Each scene shows the same named points in several views. A view is turned or mirrored, shifted and resized as a whole, has a little noise and may leave points out.

Scene 1
View 1
<233>: [ -6 -30 -26  -7 -15  20  37  -9 -10 -72  14  -3]
<13>: [ 36 -20  -5  58   1  10  10  21  -7 -21  17  13]
<130>: [ 28  -7  32  73  17  -1   9  31  12  -6  16 -11]
<20>: [ 56 -30 -40   7  -7  12  34  -7  -1 -36   7   9]
<69>: [ 23 -12  -2   9   2  15  25 -17   1 -18  17 -26]
<200>: [ 28 -13   4  37   2   9  18   4   4 -20  16  -7]
<33>: [ 15  -4   7  41  -5  19   6  -2 -11  -8  25  -6]
<6>: [-17 -14  29  76   8   7  11  39  -2 -37  25  -3]
<45>: [ 37 -18   0  30   8   4  22   4  11 -20   9 -16]
<234>: [  7 -17   4  40   0  10  18  14  -3 -32  15  -7]
<36>: [  7 -22 -20  25 -17  24  21   2 -15 -45  19  12]
<9>: [ -4 -15  -9   3 -11  22  25 -21 -10 -42  20 -16]
<253>: [ -3   5  22  29  -4  24   5 -20 -10  -1  29 -26]
<12>: [ 26 -10  -2  13  -3  17  19 -18   0 -15  18 -23]
<7>: [ -9 -26 -24 -11 -16  20  38 -16 -12 -68  14  -8]
<100>: [  5 -23   1  14   7   4  37   3  11 -54   7 -22]
<186>: [ 28  -5   9  68  -2  20   1  17 -10   0  27   6]
View 2
<20>: [-32  25  11 -13 -24 -16  56 -23 -68  14  10 -25]
<100>: [-56  28  -2   9 -17  -1  41 -26 -25 -15  13 -16]
<13>: [ -8 -16  32 -29 -19 -15  12 -27 -45 -26  44  -3]
<253>: [ -9  57 -22 -44   7   8  22 -25 -35 -27   9   8]
<69>: [-26  48 -14 -23  -8   1  47 -22 -51  -1   4 -14]
<45>: [-25  18   2 -17 -15  11  43  -8 -50   5  20 -14]
<7>: [-60  52   3   5 -33 -50  50 -55 -39 -18   1 -25]
<200>: [-19  15   4 -22 -12   8  33 -16 -50  -7  25 -10]
<33>: [ -3  28  -1 -46  -5  -5  20 -24 -47 -20  23   2]
<234>: [-25  13  10 -16 -14  -3  25 -24 -31 -23  27  -6]
<12>: [-23  44 -12 -30 -11  -2  43 -22 -53  -5   5 -12]
<36>: [-29  19  19 -22 -27 -43  32 -42 -50 -21  21 -15]
<130>: [ -6  -8   4 -27  -1  39   9   3 -30 -15  45   6]
<6>: [-19  -5  13 -18   0  14  -6 -24  -5 -56  43  14]
<233>: [-60  41   6   8 -34 -53  49 -53 -36 -23   4 -21]
<186>: [ 25  -4  20 -64  -6  -2   2 -17 -64 -20  45   9]
View 3
<200>: [ 11   6 -10 -24 -22   0  18  -4  20   3   0 -19]
<234>: [ 19  -6  -9 -20 -16  -5  20 -15  20  13  -6 -20]
<100>: [ 13 -12 -18 -14 -20   3  41 -14  11   6 -16 -20]
<33>: [ 18   3   4 -28 -15  -6  -1  -9  24   6   9 -22]
<9>: [  4 -21   4  -2 -16   7  14 -26  19 -14   0 -34]
<13>: [ 30  -5  -8 -43 -17  -1  17   3  14  12  -1 -20]
<45>: [  5   9 -13 -21 -25   5  26  -1  19  -3   0 -20]
<69>: [ -2   2  -3  -9 -24   6  15 -11  23 -13   6 -29]
<253>: [  0   9   9 -10 -14  -7 -10 -21  35   3  13 -26]
<186>: [ 28   8  -2 -45 -14 -11  -6   3  25  18  10 -14]
<20>: [ 10 -11  -8 -21 -27  16  32   2   9 -20  -2 -28]
<130>: [ 13  26 -20 -35 -18 -15  15  -2  25  30  -4  -8]
<7>: [ 11 -38   3   8 -16  12  31 -30  11 -20  -8 -36]
<6>: [ 27  -2 -12 -25  -3 -26  14 -26  27  44 -11  -8]
<12>: [  2   4  -1 -11 -24   5  13  -8  23 -15   8 -28]
View 4
<9>: [  8 -20 -29 -10   9  -1  16 -21  21  18 -24  22]
<253>: [ 12 -15 -14   5  20  -8  -2   8  32   4 -26  16]
<186>: [-16  -9 -18   4  19  -6 -15  11   1 -15  -4  22]
<130>: [  1  -9  -5   4   8   7  -2  21 -13 -30 -12  23]
<33>: [ -5 -13 -20   3  19  -5  -5   2  14  -3 -14  19]
<234>: [  2 -16 -22 -10   9   1  11  -3   1  -7  -8  24]
<12>: [  3 -16 -23   7   9   0   5 -11  14   9 -32  18]
<7>: [ -5 -19 -41 -14   6  -6  21 -39  16  27 -19  22]
<13>: [-18  -8 -22  -2   7  -1  -1  -7 -11 -11  -4  23]
<45>: [ -2 -12 -19   9   2   9   6 -11  -7  -6 -29  23]
<200>: [ -4 -13 -19   5   6   2   4  -6  -1  -7 -22  21]
<233>: [  4 -23 -42 -24   4  -1  31 -38  15  24 -15  25]
<36>: [-11 -18 -34 -14  10  -7  11 -24   5   9  -1  25]

Which points are out of place in each view (at most two, in the order of its rows)? Write - if all are in place.
view 1: <20>
view 2: <13>, <186>
view 3: <100>
view 4: <7>
